A landscape with many valleys, sampled at points; each row gives a point and its height.
A ball rolls from a point to whichever of its 2 nearest points has the largest drop for the distance, and stops where none of them is lower. Distance is the straight distance between rows; heights are no part of it.
J376 height 548: 95 113 115 148 113 133 121 108 86 105 146 117 86 117 113 114 137 164 88
 102 122 169 123 158 166 132 111 120 138 147 87 149 100 174 145 124 135
 131 173
J658 height 574: 113 91 144 129 144 140 120 117 82 125 111 122 113 109 130 131 157 179 70
 68 142 148 139 161 154 121 144 118 137 143 93 147 99 189 177 133 175 99
 141
J228 height 464: 122 127 152 124 151 111 169 131 108 149 94 101 118 140 130 132 134 143
 102 102 126 144 124 145 126 112 138 105 131 139 157 124 108 151 160 131
 155 132 97
J879 height 389: 115 159 134 167 95 107 162 130 123 128 154 141 126 129 140 102 114 126
 149 121 109 169 115 140 149 90 98 121 126 154 152 127 145 104 144 164
 108 183 165
J415 height 401: 127 115 150 161 106 125 99 146 114 125 140 152 179 99 157 99 163 128 152
 92 151 183 122 163 157 73 97 145 133 123 127 123 170 131 104 161 196
 140 169
J400 height 535: 142 151 126 101 155 122 122 129 119 66 81 92 118 142 92 116 138 186 156
 80 79 147 151 133 95 97 136 91 165 144 122 106 107 100 147 129 144 139
 139
J117 height 468: 152 99 129 142 102 123 95 110 142 135 62 119 136 182 121 89 116 24 123
 162 144 113 141 112 115 112 76 120 156 97 119 129 167 147 153 129 155
 149 86
J343 height 448: 98 158 92 163 88 141 167 136 159 147 195 154 103 102 154 148 102 176 122
 132 131 143 112 112 162 162 135 117 108 104 123 142 98 112 119 94 96
 134 158
J18 height 456: 161 123 142 124 145 137 108 130 159 107 109 93 157 136 109 94 137 131
 171 137 144 87 123 104 103 147 121 122 158 84 97 102 166 112 110 108
 187 111 113
J531 height 507: 135 140 157 103 130 124 157 122 136 107 126 111 134 148 107 89 124 132
 176 150 87 75 159 112 84 121 166 126 191 135 93 113 147 65 138 156 132
 109 135
J364 height 814: 156 74 170 179 87 118 112 174 92 156 127 143 119 160 136 102 176 51 105
 141 171 120 128 128 152 155 112 138 145 106 101 159 155 119 138 158 159
 136 124
J645 height 527: 155 62 174 101 175 140 94 142 83 124 117 116 99 148 121 150 169 111 96
 145 167 129 152 166 90 155 142 118 112 128 126 152 119 116 143 156 147
 124 104
J774 height 189: 133 125 149 161 117 129 139 162 115 123 133 135 109 129 115 165 192 216
 109 61 117 159 124 122 135 114 164 120 134 145 134 132 81 125 163 136
 147 140 140
J953 height 697: 117 143 103 86 126 136 147 101 158 115 113 97 125 128 107 89 97 154 140
 121 103 92 151 106 110 148 144 111 185 107 85 109 117 142 142 95 125 70
 137
J541 height 453: 149 69 183 150 116 119 111 202 77 132 140 150 113 156 149 129 219 131
 139 104 161 104 114 136 153 169 142 157 141 109 77 130 127 85 103 127
 173 112 144
J86 height 375: 132 107 146 176 93 116 121 127 119 147 143 136 155 116 144 92 137 118
 146 140 152 140 115 135 148 126 104 137 160 130 115 128 180 114 116 158
 167 122 157
J302 height 802: 115 155 97 77 185 123 82 82 154 94 145 141 148 95 60 162 140 169 129 112
 119 142 96 151 153 100 134 130 94 162 183 82 92 156 121 112 80 158 131
J154 height 123: 103 143 150 142 73 74 194 94 116 127 130 136 128 106 150 123 130 161 118
 77 82 139 129 130 136 83 162 138 161 181 98 124 126 134 184 147 126 128
 147
J417 height 743: 97 147 115 116 132 141 133 87 162 140 192 128 134 109 120 111 89 136 162
 192 133 97 128 104 113 138 125 131 130 139 134 126 146 93 110 150 81
 114 152
J753 height 272: 114 158 102 128 108 148 152 153 189 147 147 154 143 106 161 144 97 184
 102 52 114 153 128 120 126 100 169 86 124 90 140 112 124 170 132 89 152
 94 146
J457 height 803: 138 101 145 207 76 152 93 160 117 154 137 157 131 162 138 109 163 39 123
 156 179 124 111 93 153 149 81 156 135 105 121 155 173 123 128 163 152
 140 130
J89 height 703: 120 115 90 81 136 164 126 68 147 133 138 104 89 119 101 113 112 136 125
 160 137 89 126 104 119 203 144 160 164 129 74 141 117 165 129 75 103 65
 106
J430 height 176: 115 141 126 125 141 132 120 122 144 105 165 135 151 98 119 120 135 193
 168 104 118 160 134 135 126 82 135 111 134 145 128 109 139 97 123 151
 151 132 171
J142 height 422: 133 94 141 120 139 139 151 96 157 178 109 121 126 158 124 104 108 44 110
 181 177 80 111 122 108 152 118 152 122 119 124 144 172 171 161 142 120
 126 71
J601 height 237: 109 155 111 137 107 127 147 126 172 144 148 136 155 104 159 96 74 171
 140 84 117 148 121 115 153 82 134 105 133 99 127 93 154 162 98 108 176
 115 159
J925 height 333: 113 129 99 94 108 105 88 74 98 68 60 84 123 114 120 88 104 88 120 135 87
 162 152 172 132 101 79 122 110 125 102 120 149 158 114 116 85 149 122
J311 height 330: 171 149 113 117 174 154 115 145 149 139 79 135 130 160 128 154 90 135
 126 131 151 82 137 101 131 186 116 113 99 123 161 106 130 158 84 71 135
 128 128
J681 height 257: 148 126 159 166 117 126 185 194 124 172 104 142 113 186 156 139 124 68
 108 154 158 110 116 103 127 137 102 136 101 98 173 146 124 124 143 127
 135 157 61
J968 height 745: 140 111 181 116 97 82 196 184 134 157 153 120 112 153 138 132 156 120
 151 119 103 102 111 140 116 119 161 137 147 111 124 112 125 71 153 128
 139 137 78
J736 height 430: 128 99 171 150 88 118 120 156 117 170 120 142 166 137 178 100 160 57 152
 108 133 149 122 140 143 63 114 154 153 87 144 117 179 144 133 152 197
 130 112
J912 height 606: 127 98 118 66 142 148 92 85 139 141 104 123 161 103 116 136 107 31 117
 187 127 113 156 138 89 107 122 139 122 150 141 133 170 122 138 185 70
 111 78
J884 height 261: 85 164 137 94 143 92 183 86 138 131 151 103 147 124 124 150 115 127 124
 122 93 104 135 127 92 87 197 119 156 175 153 109 85 129 190 160 126 94
 102
J655 height 547: 131 158 100 89 122 147 106 105 142 56 132 107 111 121 89 128 87 146 164
 177 112 106 146 108 106 146 91 119 103 146 111 110 122 71 81 105 64 136
 156
J694 height 196: 149 117 153 130 183 148 71 156 100 107 104 131 132 154 116 162 170 130
 141 109 138 174 129 145 101 83 95 131 76 127 197 122 128 133 117 162
 152 174 127
J972 height 461: 141 94 161 169 102 109 135 177 94 159 155 146 113 111 149 171 188 112
 120 137 129 157 118 147 124 109 136 153 108 153 136 164 122 68 152 183
 109 160 120
J207 height 279: 169 129 141 152 107 93 134 228 155 171 167 161 126 119 170 192 179 174
 141 77 99 146 110 97 143 100 199 148 108 92 106 134 102 76 103 125 135
 143 132
J249 height 573: 87 162 133 120 143 98 134 69 107 112 166 127 126 129 116 143 107 87 123
 153 99 125 131 148 83 99 147 123 142 185 153 137 116 101 175 190 67 142
 135
J856 height 462: 94 131 130 135 114 100 176 95 116 160 124 111 116 117 149 103 90 125 95
 124 108 140 118 153 145 103 123 123 140 150 124 135 125 179 160 135 112
 130 114
J324 height 728: 145 112 115 91 156 154 106 72 135 152 114 104 111 117 103 129 99 90 115
 169 163 69 116 127 139 206 126 175 129 144 90 140 154 196 105 75 110 94
 82
J596 height 500: 129 101 161 151 117 103 139 137 98 148 166 126 103 121 134 169 164 93
 116 164 136 141 129 152 89 134 159 131 122 172 148 153 114 77 187 192
 91 148 101
J277 height 357: 140 113 149 166 108 129 184 147 152 181 112 135 112 173 136 118 122 56
 107 177 174 92 102 101 122 170 104 156 116 110 136 154 146 133 166 127
 117 154 63
J806 height 423: 134 128 140 186 93 128 150 175 112 156 148 158 118 139 142 136 148 102
 127 139 143 175 113 119 141 112 91 136 107 147 151 160 140 85 130 171
 109 175 145
J739 height 756: 106 119 113 126 133 145 115 82 144 145 164 135 149 93 131 97 89 124 147
 180 155 127 123 135 129 121 92 147 126 126 130 120 170 128 102 145 110
 122 149
J877 height 304: 97 179 126 69 170 98 141 81 160 118 121 99 177 99 117 141 102 109 137
 132 80 95 138 133 104 53 165 126 135 167 185 98 102 128 136 166 111 103
 110
J926 height 407: 143 91 177 167 126 109 127 230 70 169 146 159 137 134 166 145 197 109
 125 97 131 103 116 113 169 147 137 185 96 96 100 150 111 99 105 127 155
 121 113
J113 height 817: 122 136 147 139 173 114 113 140 135 133 124 128 125 135 104 191 164 158
 109 97 159 146 96 144 121 107 151 124 87 154 235 101 74 147 139 157 132
 166 93
J263 height 278: 141 143 119 173 91 115 168 193 179 171 161 162 138 90 174 176 130 175
 114 87 115 137 116 94 138 106 187 126 119 89 119 151 110 93 126 111 141
 131 123
J53 height 773: 130 105 110 162 123 141 70 124 79 114 126 129 101 152 139 116 110 79 84
 162 166 145 136 143 166 171 68 127 83 115 122 167 127 184 84 119 109
 133 167
J301 height 488: 127 138 147 100 130 122 149 84 157 109 117 83 145 128 98 73 106 97 155
 170 108 54 139 96 86 143 130 158 183 133 70 125 168 106 150 162 121 101
 119
J77 height 551: 136 147 98 108 172 155 106 127 127 83 87 108 115 141 100 141 136 202 129
 72 105 155 145 129 118 123 114 79 128 131 130 103 92 139 116 99 137 130
 153
J392 height 483: 155 107 138 115 86 106 81 115 116 99 57 109 140 162 115 80 136 40 147
 144 116 129 163 133 94 110 98 117 178 101 98 120 169 110 156 144 158
 147 95
J794 height 197: 95 143 150 113 102 77 189 92 127 115 137 117 133 113 127 154 135 160 105
 73 89 112 136 123 101 87 195 128 166 175 121 121 86 141 222 145 126 100
 110
J12 height 685: 124 115 88 112 165 183 99 97 135 146 172 155 113 111 134 174 112 161 134
 163 165 111 130 117 136 208 141 148 113 134 126 139 116 144 99 89 99 90
 142
J223 height 810: 114 144 119 130 166 121 106 118 131 111 136 155 132 129 84 170 148 187
 99 110 148 155 86 144 152 119 128 116 83 163 208 110 83 158 140 140 110
 175 135
J138 height 249: 126 132 119 152 149 147 104 147 115 100 152 139 133 121 124 119 126 170
 146 125 142 170 121 136 149 130 83 111 103 133 131 132 131 110 97 140
 149 157 189
J523 height 369: 132 139 137 195 119 111 156 197 67 145 104 127 118 150 145 129 149 140
 80 86 139 135 132 108 185 161 115 123 124 127 98 166 94 130 133 114 147
 132 123
J984 height 759: 130 143 173 141 92 82 181 162 119 144 136 125 119 133 149 137 156 135
 146 106 86 144 106 133 109 72 166 133 142 163 152 113 121 84 155 162
 130 157 116
J811 height 617: 120 126 111 94 115 155 93 75 161 149 95 127 155 106 113 100 84 44 137
 192 133 106 128 118 121 113 80 169 129 133 129 111 192 140 115 142 73
 126 86
J241 height 588: 129 152 73 91 125 149 122 100 149 70 144 128 108 89 91 119 104 143 149
 167 94 119 123 119 127 141 102 130 91 128 123 109 135 112 53 61 66 140
 154
J494 height 497: 104 132 95 141 124 117 128 81 105 83 149 125 101 111 114 72 130 116 120
 160 91 173 99 166 145 96 100 141 93 118 121 134 134 173 112 97 100 178
 188
J455 height 521: 150 127 130 101 140 167 75 122 149 113 74 130 194 104 127 120 116 102
 158 155 155 107 129 107 107 127 81 147 97 108 153 88 193 107 79 127 138
 127 106
J885 height 479: 171 136 130 137 121 149 80 152 157 90 130 107 147 130 110 102 126 151
 184 137 148 113 131 96 104 149 116 108 158 99 95 106 161 75 76 126 166
 130 156
J583 height 675: 121 125 104 87 168 139 106 91 105 118 158 121 80 124 109 176 119 138 118
 171 150 139 137 136 115 188 147 118 133 183 130 150 76 120 144 127 79
 105 118
J622 height 549: 158 91 142 119 139 126 98 120 86 108 99 106 96 161 119 133 134 87 99 142
 147 162 170 157 102 130 105 91 116 151 127 153 125 122 158 177 112 155
 125
J891 height 311: 139 105 140 180 104 115 157 163 94 136 121 132 108 145 140 117 159 134
 101 117 146 113 126 125 171 186 123 125 170 122 75 152 118 119 143 121
 170 117 132
J318 height 499: 154 135 132 88 117 126 114 116 125 90 60 101 130 149 106 96 98 73 151
 163 108 116 160 111 72 116 87 121 141 137 125 109 155 96 144 147 107
 140 96
J632 height 494: 152 63 180 135 161 149 102 175 85 116 136 133 102 161 121 143 184 136
 133 145 174 104 141 145 108 176 136 132 140 115 98 132 124 97 128 127
 177 112 129
J231 height 717: 105 150 99 81 164 141 120 93 157 132 167 122 130 105 101 167 93 130 146
 193 143 104 133 118 112 156 145 123 132 171 150 126 102 99 102 132 75
 96 122
J640 height 313: 145 135 104 103 128 123 86 114 104 107 26 99 143 129 130 112 106 88 110
 112 123 144 144 158 142 110 59 121 116 120 136 104 153 174 99 101 121
 145 100
J892 height 356: 149 145 130 183 111 99 210 197 123 198 107 135 127 145 158 142 116 103
 108 134 125 132 115 98 152 124 117 148 104 106 147 171 101 119 143 131
 109 170 69
J703 height 438: 115 151 115 180 131 146 151 170 88 131 131 135 101 151 151 146 121 148
 89 123 149 141 132 105 178 195 98 124 88 132 129 160 85 146 115 107 115
 132 141
J261 height 561: 151 99 119 121 109 119 76 88 103 91 72 106 126 149 120 106 137 74 120
 108 102 182 193 163 121 102 94 99 121 119 111 145 147 131 159 185 115
 169 132
J243 height 636: 125 131 89 143 150 188 73 140 184 136 135 158 149 116 158 145 92 164 138
 112 146 98 114 109 138 184 162 110 102 77 140 112 154 158 91 82 141 92
 168
J615 height 355: 168 128 169 175 93 110 167 230 99 139 106 132 115 217 125 111 142 62 128
 114 154 111 115 92 142 151 98 136 108 91 140 146 126 124 121 117 161
 157 93
J931 height 508: 167 150 119 116 125 163 87 122 170 74 114 93 117 125 95 116 103 149 169
 161 148 90 135 83 87 164 99 110 129 124 92 104 154 75 83 120 106 133
 141
J954 height 788: 130 108 119 182 99 145 72 133 106 127 138 156 126 157 134 108 111 72 114
 167 180 143 126 114 157 163 49 134 109 115 118 160 158 149 100 149 132
 141 168
J638 height 365: 131 156 138 153 88 106 173 133 133 144 107 124 134 154 149 74 103 92 170
 122 103 150 126 136 115 78 115 124 175 137 145 107 167 114 141 153 143
 165 135
J650 height 578: 143 123 142 160 123 119 114 166 92 128 72 120 117 170 136 104 133 79 108
 108 146 169 141 145 144 104 82 102 137 119 149 140 137 142 126 151 162
 151 130
J751 height 324: 124 98 128 167 119 155 88 127 103 120 170 157 137 101 131 116 144 161
 143 141 161 147 122 143 153 156 94 135 148 139 86 137 151 106 99 145
 154 115 200
J309 height 266: 108 161 99 105 139 134 119 98 176 126 137 135 179 88 141 105 76 158 155
 112 110 142 120 134 149 73 115 117 99 108 144 84 154 156 81 102 143 126
 149
J591 height 429: 160 98 165 151 132 121 93 150 120 119 108 114 147 176 117 96 165 89 149
 130 165 71 115 120 116 153 94 142 147 84 111 134 167 135 123 117 210
 122 114
J801 height 757: 125 97 97 130 136 144 101 93 92 137 125 139 96 127 133 127 101 78 88 168
 147 136 124 167 166 160 101 146 79 135 136 165 140 205 74 97 96 130 137
J683 height 730: 132 111 173 116 124 112 175 141 139 169 138 117 137 139 133 105 129 113
 155 138 135 101 118 132 106 109 151 137 156 114 131 107 159 109 141 139
 166 122 95
J662 height 522: 136 131 166 89 157 103 141 131 107 84 106 103 121 151 100 111 149 143
 162 121 76 118 159 138 72 104 160 107 176 153 115 105 118 79 160 150
 147 116 122
J963 height 425: 148 121 149 70 187 140 98 168 162 99 154 105 133 137 104 176 154 146 163
 147 130 108 144 111 67 127 182 96 128 107 150 89 101 64 91 123 141 106
 99
J637 height 414: 143 109 185 133 83 106 110 185 108 150 126 146 144 139 169 104 195 100
 169 82 130 172 113 155 141 65 125 169 148 123 128 96 168 106 96 158 186
 143 150
J612 height 568: 146 103 130 168 73 112 88 138 97 122 90 127 122 181 126 98 166 44 122
 103 120 193 176 150 157 92 98 95 148 123 118 148 149 131 139 190 150
 167 152
J995 height 157: 139 129 116 202 72 139 145 179 137 163 141 156 157 118 159 126 139 155
 117 85 143 89 108 83 181 189 152 150 147 77 75 153 125 132 131 93 169
 100 150
J60 height 172: 154 99 139 154 106 156 144 170 151 127 153 143 107 159 117 138 174 164
 145 115 160 91 123 113 121 198 175 114 174 94 69 137 122 79 139 97 154
 100 139
J395 height 771: 116 90 111 109 164 162 65 83 106 114 157 145 143 76 121 123 116 129 124
 168 162 147 124 156 135 144 89 145 95 133 113 138 161 137 94 134 110
 115 162
J361 height 353: 121 130 116 99 113 101 100 71 86 67 84 78 134 125 122 88 96 95 121 135
 72 135 168 170 103 116 109 122 157 134 74 127 154 127 146 159 94 125
 129
J669 height 236: 157 123 145 124 189 143 103 167 95 118 74 129 129 157 141 147 142 129
 123 108 146 136 136 133 120 118 102 111 82 124 184 125 119 148 103 129
 169 138 120
J184 height 496: 146 96 157 112 94 126 62 160 119 112 79 130 137 156 125 99 164 53 179
 135 119 162 161 131 98 84 98 140 160 97 116 99 172 89 123 145 180 154
 102
J653 height 720: 128 140 143 106 132 110 183 114 186 149 113 103 153 143 122 75 89 116
 152 133 118 69 133 108 114 114 156 119 171 101 118 99 162 136 141 120
 162 115 91
J145 height 408: 78 178 106 73 139 117 152 52 129 85 145 105 128 106 105 114 88 121 134
 137 45 99 141 128 105 79 146 153 142 146 116 126 102 135 116 114 78 92
 150
J61 height 524: 105 116 121 153 128 113 114 105 101 79 158 133 92 126 94 87 147 170 98
 120 103 183 105 157 171 112 113 131 107 134 112 142 109 174 137 131 99
 176 192
J177 height 824: 138 147 142 101 192 120 129 127 144 153 100 130 159 130 127 185 146 136
 127 98 137 135 113 151 117 81 158 116 90 151 234 83 111 158 114 130 148
 140 88
J69 height 163: 136 120 150 128 147 126 91 133 114 110 107 132 133 140 105 119 160 148
 154 107 117 185 131 156 108 64 116 121 118 149 174 122 143 118 148 184
 145 175 141
J331 height 371: 81 139 99 107 121 126 151 70 134 128 169 142 112 95 121 143 130 180 106
 104 119 156 101 146 153 105 141 138 102 148 148 127 91 202 149 94 110
 118 142
J929 height 402: 166 112 175 150 113 113 118 204 107 121 107 122 131 193 132 100 163 85
 153 116 148 110 117 115 130 136 92 133 144 87 132 123 153 117 104 119
 204 150 120
J226 height 136: 108 141 134 108 143 109 97 90 122 91 130 134 162 104 108 97 136 167 157
 116 106 172 137 154 125 57 106 136 118 151 138 106 156 127 150 173 132
 158 158
J48 height 239: 161 142 134 169 103 96 156 215 132 145 138 142 114 131 137 178 200 196
 128 41 97 158 114 97 147 94 185 140 117 114 118 144 79 90 127 129 131
 153 136
J584 height 469: 96 117 86 101 141 111 128 44 106 99 147 128 98 91 98 95 118 110 106 168
 91 147 110 180 144 104 133 143 80 150 130 148 131 183 114 100 77 148
 154
J698 height 226: 146 144 109 188 74 112 185 187 159 185 140 162 148 97 174 143 116 166
 107 81 115 117 121 79 181 138 160 145 132 82 82 159 105 124 127 100 153
 118 122
J606 height 742: 150 104 112 109 146 146 93 97 105 151 86 123 114 127 128 133 92 87 97
 160 153 91 123 142 152 180 99 158 115 130 119 137 150 211 92 84 115 116
 108
J62 height 59: 107 118 145 172 73 70 172 130 117 153 119 139 138 90 153 122 150 168 89
 70 110 157 131 129 183 78 136 153 133 161 80 149 129 165 171 143 142
 137 144
J316 height 47: 158 124 122 170 87 153 143 204 160 146 152 161 122 133 155 157 169 173
 130 87 145 104 110 99 141 178 188 135 149 72 71 149 119 88 126 97 146
 100 143
J532 height 326: 112 178 127 92 142 104 160 100 172 146 119 112 165 127 137 106 83 95 167
 147 93 117 136 120 96 54 136 114 135 146 195 99 142 108 121 159 103 128
 107
J24 height 493: 88 123 109 151 107 107 144 93 111 131 150 132 130 100 153 81 103 121 105
 125 121 165 107 173 176 91 92 140 109 125 118 131 143 196 116 117 133
 139 158
J2 height 576: 133 127 111 106 164 172 116 129 125 110 141 129 121 122 116 154 151 196
 128 65 141 153 136 130 103 145 150 96 152 125 127 132 82 140 156 102
 137 90 155
J742 height 273: 99 196 95 112 128 115 157 104 179 115 160 111 110 123 118 125 74 157 146
 123 81 125 134 118 113 110 161 83 134 137 157 108 105 106 123 108 86
 127 157
J619 height 542: 96 137 140 135 127 103 149 93 103 130 187 125 114 109 128 169 129 108
 121 163 126 121 128 138 88 143 177 126 144 196 134 148 96 72 185 189 81
 121 124
J222 height 449: 133 95 139 159 101 128 78 125 123 154 84 134 170 160 156 92 141 29 121
 132 153 121 130 123 146 99 84 127 158 71 139 141 174 171 129 144 198
 132 103
J406 height 212: 121 189 101 109 144 104 155 103 160 103 120 115 118 133 114 118 88 145
 151 122 88 148 120 133 127 89 108 92 109 146 176 100 124 129 104 118 89
 166 145
J529 height 235: 129 120 124 181 64 118 162 138 136 144 140 144 135 117 148 109 158 156
 125 105 135 104 108 104 165 178 138 133 186 118 60 134 129 120 125 104
 163 97 164
J76 height 288: 147 107 134 184 107 86 186 181 123 204 130 163 154 95 172 145 154 140
 103 107 124 112 128 95 174 117 148 188 118 98 87 168 111 133 140 113
 155 118 101
J306 height 134: 124 131 138 174 85 84 156 147 120 136 128 147 131 109 113 159 173 210 99
 67 110 153 111 113 164 97 145 143 127 159 129 147 75 137 183 155 119
 152 134
J173 height 795: 123 139 111 75 186 138 83 88 127 104 137 137 153 82 89 172 130 127 131
 145 123 145 117 157 138 106 105 137 85 181 172 112 130 137 111 128 75
 145 124
J959 height 354: 140 126 134 99 153 132 140 159 135 102 157 107 96 153 104 161 156 159
 156 136 128 114 154 122 71 149 190 83 161 133 130 114 81 55 146 123 123
 108 121
J946 height 471: 164 115 119 88 182 177 93 151 152 104 119 117 143 127 115 157 131 163
 147 129 142 100 150 100 88 165 157 102 126 99 133 99 123 92 88 105 147
 101 118
J974 height 345: 122 188 150 124 109 97 184 119 162 144 143 120 159 131 150 96 87 119 177
 122 86 122 131 115 98 52 161 118 153 143 167 110 153 81 136 164 131 141
 126
J692 height 241: 151 125 120 123 136 164 125 160 154 107 158 131 83 163 114 163 140 175
 149 149 161 107 148 104 88 193 182 81 160 105 108 135 92 73 132 98 123
 106 128
J129 height 618: 126 120 124 157 155 188 97 155 176 157 167 169 151 119 173 168 115 166
 138 132 159 98 118 103 124 180 186 122 82 82 155 128 152 125 106 115
 160 100 149
J849 height 654: 119 145 76 126 118 166 121 104 174 143 146 135 116 121 140 125 85 164
 124 116 131 107 122 111 127 166 146 128 130 82 122 113 132 173 88 65
 123 93 152
J172 height 583: 148 121 136 134 156 125 157 155 112 135 131 127 86 163 136 165 132 130
 99 160 166 127 132 128 115 176 131 111 120 143 153 142 90 108 150 122
 129 136 100
J486 height 676: 109 141 79 87 123 151 137 88 154 131 132 107 108 108 109 109 89 152 134
 146 106 103 132 105 116 158 137 134 145 117 104 116 125 161 87 68 99 81
 134
J574 height 167: 107 168 113 99 151 113 112 83 134 93 104 126 152 108 118 94 106 131 145
 125 84 170 114 161 134 62 90 132 97 143 152 106 150 154 129 126 94 173
 139
J257 height 358: 155 79 165 161 103 65 153 203 90 182 131 161 133 139 157 132 189 105 108
 107 134 101 110 127 169 130 140 197 121 101 65 171 113 111 135 129 143
 120 92
J881 height 506: 146 135 98 82 166 181 82 125 138 93 97 125 155 91 112 158 120 167 139
 120 131 110 139 116 122 162 107 117 95 124 129 97 138 110 64 86 122 105
 137
J679 height 280: 165 136 128 117 170 141 107 149 119 127 52 135 133 158 132 136 96 97 108
 136 148 115 140 127 127 146 73 118 101 136 160 111 132 161 94 102 139
 143 118
J708 height 445: 117 143 134 146 115 119 191 111 158 185 142 119 111 141 142 130 85 103
 116 192 159 92 106 105 128 175 133 141 133 138 148 140 129 129 160 128
 84 137 71
J832 height 372: 98 165 123 75 125 116 125 81 99 62 88 81 128 113 107 92 90 123 130 137
 52 95 156 131 100 112 112 136 164 144 81 114 134 113 126 136 95 108 132
J782 height 433: 125 125 122 95 146 130 185 132 133 148 109 116 117 144 128 134 130 160
 106 91 123 112 139 136 122 148 164 89 165 116 128 121 82 144 175 90 159
 94 99
J149 height 428: 81 109 107 91 138 114 123 44 108 133 166 128 102 78 117 127 109 138 92
 136 110 150 117 165 145 111 152 145 110 169 120 149 107 195 144 121 91
 110 130
J227 height 463: 112 98 149 81 148 125 148 79 147 157 124 92 141 128 107 94 100 95 126
 179 143 68 127 120 107 148 143 152 163 134 95 136 154 144 167 144 126
 93 86
J835 height 785: 113 107 111 53 178 159 62 83 109 97 155 136 155 52 98 159 131 128 124
 166 127 141 122 163 152 129 112 152 82 165 121 133 141 132 95 119 81
 115 122
J438 height 635: 131 120 128 125 138 132 118 119 101 116 151 125 71 147 116 154 111 131
 116 186 155 141 141 134 105 185 110 115 123 176 127 156 100 103 143 143
 85 142 143
J675 height 309: 98 159 101 95 127 136 136 101 184 138 161 148 142 96 142 155 110 184 105
 71 127 152 127 124 121 98 165 106 114 121 158 111 97 181 144 92 123 79
 137
J453 height 505: 123 149 106 179 112 158 147 167 134 130 160 143 110 141 144 137 102 173
 115 109 139 140 120 106 165 185 119 108 124 101 117 139 110 129 98 105
 136 126 171
J204 height 605: 117 118 91 110 177 182 93 110 121 111 160 154 124 112 120 190 158 202
 115 83 160 155 119 143 139 164 139 122 107 135 151 144 72 166 148 97
 121 94 158
J779 height 642: 103 115 79 102 164 174 102 94 108 124 168 160 99 107 118 179 136 167 114
 130 145 150 121 152 150 181 136 135 95 143 135 151 87 185 105 73 99 98
 152
J162 height 390: 142 146 106 95 168 139 152 127 145 127 93 117 110 151 127 149 104 159
 114 123 130 109 142 121 114 168 141 97 139 129 146 109 98 148 120 79
 128 103 108
J270 height 421: 111 150 126 161 111 103 190 143 118 172 114 122 106 137 158 133 97 108
 82 137 130 151 108 133 163 129 105 123 110 146 163 151 105 156 150 139
 96 161 99
J636 height 591: 102 128 138 88 142 119 132 71 113 142 153 124 144 123 134 134 99 47 115
 189 111 105 144 140 81 105 157 133 140 170 150 149 141 113 173 206 77
 104 99
J34 height 710: 117 140 118 107 111 133 167 117 195 152 126 118 142 130 131 86 93 149
 127 93 125 85 127 106 121 142 172 103 175 75 92 107 135 167 149 88 168
 74 116
J422 height 444: 79 155 87 52 115 145 140 64 124 60 120 104 131 75 90 102 116 122 130 151
 49 100 129 138 129 100 146 160 121 145 117 120 119 132 82 82 70 96 137
J322 height 509: 135 101 133 108 116 153 55 132 127 111 62 129 173 122 129 115 135 63 154
 151 140 150 151 119 94 91 78 145 124 95 140 94 186 106 113 148 158 146
 79
J897 height 582: 132 136 136 154 142 151 139 163 150 163 166 151 145 119 168 179 128 158
 133 148 167 124 109 116 129 164 156 119 79 115 183 128 126 96 110 130
 137 133 113
J469 height 359: 83 170 111 142 97 110 178 96 146 134 202 140 100 99 142 137 95 160 133
 128 100 127 117 130 134 125 155 115 125 146 132 127 98 108 149 112 78
 131 160
J475 height 517: 128 146 120 183 138 134 159 175 111 147 153 135 112 128 150 189 141 161
 102 132 154 152 115 113 152 166 128 125 88 134 155 159 77 98 135 139
 112 156 114

Call two points neighbours if one is among the 2 nearest of the other. Go from one point of each pair to the other, from neighbour to neighbour, staying as low as possible. Name the highest point that can't be avoided.
J681 / J995 -> J453
J62 / J316 -> J207
J681 / J226 -> J228
J601 / J226 -> J309

Two balls start at each pair of points below. Name the first point that both come to, or write never.
J241 / J12 -> J681
J392 / J925 -> J226
J162 / J2 -> never
